A landscape with many valleys, sampled at points; each row gives a point and its height.
From any point a ball rolls to the lowest of the 2 points nearest to it. It stops when none of these is lower. Distance is the straight distance between rows; heights are no part of it.
lat h=503: [100 147 124 150 145  92 189 152 149 123 155 118 198 149 115 141 122 142
  74  97 161  97 143 155 155 123 132]
Rone h=465: [148 120 130  88 128 121  64 126 141  84 143 197 103 196 142 126 112  79
 117 159 123 156 132  89 108  45 152]
Dil h=408: [102 125 121 138 139  87  86 150 142  87 154 150 138 148 113 127 142 104
  95 175 142 179 167 111 178  72 117]
viz h=376: [ 85 102  85 168  83 118  79 133 114  77 126 182 131 133  68 146 145 130
  83 127 114 186  84 131 161 165  72]
Vuge h=419: [129 141 139 103 142 134 106 127 124 170 146  94 103  97 179 117  73 165
 169 136 110  74 113 142 109 160 160]
Kulab h=452: [ 84 136 120 142 162  83 136 161 147 105 150 130 178 125 124 156 129 146
  78 145 141 150 147 122 171 106 131]
Zana h=427: [207 111 133 105 106 121  92 105 136 141 103 128  97 164 139 102  88  91
 154 126 121 127 156 126 160 126 105]
Zil h=151: [101 117 123 124 165 131 121 101 114 177 161 128 121  66 223 103 134 167
 156 170 146 153 109 113 154  75 114]
Mov h=558: [ 89 146 122 143 184 125 133 136 152 153 177 108 160 143 160 173  95 175
  56 173 147 128 146  90 112 128 165]
Ziz h=545: [ 79 122 120 148 117 134 232 159 125 134 145 160 196 132  82 111 156 114
  74  98 169  91 139 153 132 125 101]
gar h=366: [167 135 125 113  81 151 116  93 147 117 110 107 104 114 148 179  84 167
 140 112 108 114 103 113 165 184 153]
rakel h=600: [ 82  88 103 131 145  88  93  87 111 104 158 132 122  89 172 145 117 182
 106 160 133 176  99 103 161  94 127]
tola h=621: [124  64  90 154 129  94  81 101  90 104 140 140 112 111 165  97 150 137
 113 130 149 163  95 100 172  92 115]
bofe h=453: [ 90 159 153 120 160 147 114 163 158 152 149  79 121 108 153 140 112 145
 128 125 115  53 136 168  92 178 178]
Falil h=261: [ 96  70  93 120 104 105  40 142 145  67 148 209  99 163 122 123 174 160
 116 139  87 177  74 127 147  99 103]
Dama h=585: [103 157 108 135 119 159 236 173 143 162 169 132 178 118  84 118 140 106
 122 103 155  72 142 180 113 148 139]
sir h=793: [ 82  89 171 161  99 168 154 112  98 126  93 139 122 141  60 102 165 128
  86 120 167 111 151 163  99 102 103]
dutuk h=665: [165  50  88 161 102 124 114 137  53 133 127 155 117 140 165  59 163 117
 125 123 123 156  54 123 168 145  83]
gopir h=514: [ 84 116 119 141 135 129 176 195 145 157 146 146 147 159  87  99 229 106
 123 110 135 106 168 203  91 129 109]
Mege h=525: [138 135 114 161 152 118 115 114  93 130 134 129 141  94 202 123 153 152
 147  97 137 194  65  78 143  96  92]
ruru h=493: [147 151 139  71 129 107  99 108 135  99 132 152 115 134 175 187  58 152
 143 132 140 153  96 113 118  84 159]
zigoz h=293: [201 135 103  52  96 126 136 105 153 120 127 161  86 127 195 125  91 129
 176 141 144 144 125  95 152 144 110]
fug h=523: [ 95 156 183 124 133 167 141 151 136 142 116 101 116  92 111 140 140 137
 152 104 143 107 150 214  87 162 132]
nog h=367: [184 145 116  67 105  92 140 139 152 179 149 126  79  91 205  74 108 120
 193 112 125 104  84 122  93 149 140]
Movu h=359: [ 91 132 121 190 156 125 142 121 103 108 120  94 165 113 120 150 160 162
 106 132 118 143  92 115 143 126 115]
kub h=331: [191 136  89  58  97 130  84  96 160  98 134 172  75 164 133 145  98 100
 139 125 128 176 138  85 132 131 116]
pifu h=748: [107  62 133 159 162 124  83 121 114 102  95 140 126 166 148  87 172 100
  78 145 105 108 143  95 151  92 112]
per h=324: [175 137 109  93  87 155 118  85 124  94  97 131 109 164  87 153  87 131
 144 107 123 120 120 125 164 159 119]
loz h=543: [103 152 136 136 133 114 135  85 128  80 137  98 143 145 113 131  68 164
 123 120 140 147 130 154 132 126 137]
Lufoz h=395: [147 148 136 135  83 155 160 140 161 155 101 120 107 151  51 121 154  93
 134 100 131  66 145 178 108 183 122]
kiz h=508: [152 155 128 105 160 143 125 104 141 107 105 111 146 132 141 188  99 156
 135 135 142 125 135 103 121 116 169]
kape h=381: [168 144 111 110 116 124 123 120 138 163 129 103 100 124 103  88 115 127
 212 124 101 120 130 162 116 142 133]
rud h=443: [161 126 138 102 139 119  93 138 106  95 127 168 120 162 169 114 119 117
 143 127 153 184 135  96 132  56 126]
tez h=808: [ 72 104 163 178 103 137 143 148  94 139  97 126 111 114  60  98 205 125
 138 122 136  98 104 173  82 106 122]
sika h=551: [ 95 106 134 189 141 158 153 192 128 124 132 143 134 132 103 108 247  99
 100 129 134 124 155 162 126 153  92]
bimob h=762: [119  97 143 142 122 114  85 115 113  67 100 151 136 174 134 107 132 132
 100 126 139 111 143 120 144  87 158]
guvab h=620: [112 147  94 132 158 147 195 143 164 170 187  81 176 119 103 137 111 130
 114 122 133  84 141 152 124 177 171]
nemak h=447: [109 169 105 133  88 136 174 148 177 178 154  95 109 119  61 150 145 124
 134 104 120  75 112 186 106 216 150]
tusir h=507: [163 163 126 100 101 100 107  96 145 135 137 127  98 113 182 188  43 117
 131 145 132 134  82  80 137 135 135]
lavi h=249: [116 102 130 135 153 114 113 139  87 150 151 121 133  64 168  90 150 168
 167 143 123 143 129 113 129 102 161]
lib h=497: [129 139 136 108 153  93 120 113  98 139 141 156 138 102 221 140 113 144
 131 121 171 186  76  88 124  41 110]
dupu h=470: [177 139 135  82 136 103 127 118 106 128 134 150 129 120 203 116  90 134
 153 118 170 142 110 103 125  80 149]
reni h=272: [137 171 149 116 149 146 130 168 140 141  93 114 141 118 114 131 145 107
 171 126 108  74 139 138 119 142 136]
takiz h=263: [167 112 138 110 100 178 114 104 134 103  89 148 119 207  78 142 117 103
 104 118 121 119 167 147 144 149 130]
pek h=340: [138 155 150 121 127 139 167 148  97 124  79 135 151 136  62 125 122 104
 133 126 126  92 148 128 112 137  99]
zok h=398: [146 161 150 135  94 145 137 129 142 138 114 100  96 110 115 181 121 157
 118  85 115  94 112 118 125 230 139]
fibi h=520: [151 144 129 100  85  98  86 126 169 112 143 116  90 115 141 223  80 101
 107 129 107 159  99  82 171 161 129]
gofiz h=560: [102 140 179 129 130 163 144 132 123 106 121 103 163  93 110 138 120 140
 117  96 140 150 179 174 124 137 136]
pav h=494: [ 77 103 133 171 112 122 160 156 119 114 112 165 174 158  72 109 180 132
  45 114 152 110 144 138 158 125  90]
Gubo h=386: [202 110 131 119 123 120 103 138 156 150  94 103  88 146 112 138 131  67
 120 125 110  95 156 103 153 161 122]
Gifek h=198: [ 97 108 131  92 120 119  61 143 132  65 131 198 131 173  99 134 148 178
 130 125 106 177 113 146 134  67 125]
zige h=496: [156 144  97  97 133 107 161 140 154 122 127 122 159 143  87 170 101 107
  83 103 145 102 158 116 144 159 153]
Lel h=581: [ 84 123 131 124 165 108  97  92 136 133 160 119 127 108 183 174  74 179
  90 183 154 135 133 113 139  85 161]
gopo h=280: [ 79 146 154 171 163 137 182 133 101 128 144  83 180 117 104 153  96 154
  95 136 114 128 120 147 107 146 137]
maki h=641: [143  80  84 180 126  93 103 133  87 134 128 123  98  96 156  92 167 132
 150 149 124 153  87 117 177 140  78]
sor h=464: [166 131 117 110 138 136 109  85 163 116 121 108 111 127 148 111 103  82
 141 148 151 123 165 120 149  80 128]
Nufer h=301: [146 137 112 109 135 138 152  85 146 163 173 110  92  74 205 105 113 121
 189 159 142 119 110 128  78  99 166]
Pino h=303: [178 119 117 118 127 102 158 102 120 135 118 123 131 128 155  77 121 132
 191 158 114 152 129 101 107  72 115]
Buzud h=488: [ 75 159 136 116 130 122 127 176 172 155 145  96 128 114 108 146 151 128
 154 117 116  95 142 214  74 170 181]
zekag h=468: [124 123 133 156 164 109 165 159 146 137 121 103 161 141  92 106 190 120
 121 106 122 111 171 165 104 125 129]
Karag h=329: [152 171 115  99 132 148 129 139 168 158 117  91 109  99 118 138 122 114
 187 137  81  91 126 123 147 185 113]
pog h=391: [117 180 163 143 117 137 176 150 133 158 118 111 144 121  96 179  82 153
  93 102 138  87 121 145  99 203 136]
nosat h=412: [158 114 124 124 172 132 102 121 112 103 115 135 133 178 122 128 135  71
 113 129 135 168 173  93 112  78 136]
Met h=335: [192 112 138 136  98 150 147 156 134 146  94 126  99 189  75 149 142  69
 101 116 120  94 163 148 134 196 111]
vir h=344: [103 176 162 145 139 145 153 127 101 161 137  81 149 112 118 132  61 153
 128 122 103 101 113 131  71 177 143]
Kol h=528: [127 165 107 106 156 116 139 144 161 156 164 114 160 135 121 186  61 135
  69 139 152 112 143  96 151 165 166]
kalab h=519: [122 153 114 136 159 131 139  68 126 113 168  89 109 133 171 116  74 166
 153 138 154 159 129 136 132 110 137]
vubif h=433: [129 174 105 130  84 135 112 133 154 176 145  90  91 120  74 126 133 123
 197 112  99 106 104 180 104 193 159]
Tuv h=262: [146 117 105 121 143 107 176  90 110 154 148 124 110  89 191  84 159 128
 184 159 144 136  88 107  91  54 133]
fak h=714: [108  81 158 172 146 171 125 156  74 154  98 135 155 152  88 100 198  79
 110 119  87 138 137 134 126 115  93]
tes h=776: [113 105 161 133 103 161 124  97 104  84  90 139 138 145  99  81 122 136
 117 105 142  99 163 162 131 115 137]
Movid h=314: [120 130 155 131 142 102 115 150  74 129 134 140 134 101 116 104 113 160
 142 143 143 141 169 123 144 118 145]
mosi h=368: [141 142 133 108 129  92 117 149 138 101 121 153 137 143  96 137  98 120
 117 163 133 161 189 108 138 126 139]
konos h=316: [100  86  82 166 120  95  54 149 149  83 140 178 132 157  97 157 175 116
  73 143  95 182  95 110 161 109 100]
pekev h=454: [159 114 126 111 153 140 136 146 118 116 116 117 155 176  93 133 125  48
  81  97 136 117 172 119 120 127 144]
Laliv h=733: [132  83 156 151 146 154 112 132 103 138  97 129 144 166 123  75 147  82
 125 138  83 111 163 128 123 102 132]
surib h=390: [112 132 143 127 137 127 146 160  85  87  97 158 148 165  77 119 140 114
 117 159 127 142 170 115 139 122  95]
kizev h=416: [108 144 134 174 176 114 139 130 134 119 108  86 147 123 127 110 183 142
 161 114 107 120 116 135 107 100 105]
sov h=559: [124 122 137 146 138 122 124 106 111 103 118 129 169 108 166 104 136 166
 143  97 116 204 134 105 128  88  95]
Neni h=495: [112 129 113 148 174 107 134  78 149 114 147  74 111 117 147 113 131 129
 138 155 157 131 142 137 147  80 115]
bozab h=363: [168 139 108 124 103 111 125  66 187 202 133 106  66  67 172 149 133 104
 164 139 115 107 111  96  95 140 139]
Dume h=328: [189 139 112  82  97 121 127 118 134 144 126 125  67 100 181 106 123 113
 184 106 107 106  92  75 145 176  94]
Vap h=389: [151 142 131 136 124 113 118  98 169 190 150  77  95  80 171 152  67 128
 135 145  95  99 109  98 105 173 146]
sumid h=486: [120 160 125 137 181 141 142 108 147 147 114  93 141 111 163 145 127 168
 167 159 115  99 118 104 101 110 161]
Lida h=821: [108  94 155 182  93 143 147 137  67 115 101 144 123 100 114  91 194 161
 170 137 119 148 102 156 118 126 109]
Kote h=455: [ 87 161 151 123 150 151 120 143 100 160 132 111 134 114 157 104 121 190
 190 129 107  86  89 147  93 122 162]
reka h=437: [ 69  97 114 160 117 100 120 142  98  77 130 163 161 129  76 118 162 140
  59 126 127 164 138 106 158 138 102]
doza h=833: [114  76 141 144  76 151 134 133  45  83 122 176 141 125 125  94 152 166
 133 128 132 185  93 135 159 117 105]
Lipar h=628: [129 140 149 101  72 187 200 141 149 137 105 155 146 105  54 165 107  96
  78 110 182 128 155 132 107 169 115]
zuz h=336: [147 141 115  76 102 135 119 101 166 210 159 126  68  63 226 131 109 116
 189 144 108  97  81 114  84 143 152]
sifuv h=691: [128  66 122 169 130 154  98 132  41 132  96 153 124 137 118  87 179 111
 120 111 102 146 100 123 149 129  72]
renib h=597: [139 154 166 102  93 184 134 130 141 121  97 146 148 114  81 152 103 118
 103  74 154 135 176 148 128 165 134]
salir h=487: [140 126 125  84 135 132  90 131 195  81 121 171 137 211 119 159 121  69
  96 146  95 158 162 109 108  88 130]

Where does a ball stop that starts at each point below?
Lida | nosat
Dama | Gifek
fak | nosat
doza | nosat

Call two points neighbours if one is among the 2 nearest of the other. Go from one point of each pair to the other, from neighbour to neighbour, staying as low as possible. Name the highest point that can't be avoided.
Gifek / Met | Ziz
rud / zuz | dupu
reni / Zil | surib
gopo / takiz | zok
zigoz / Tuv | nog
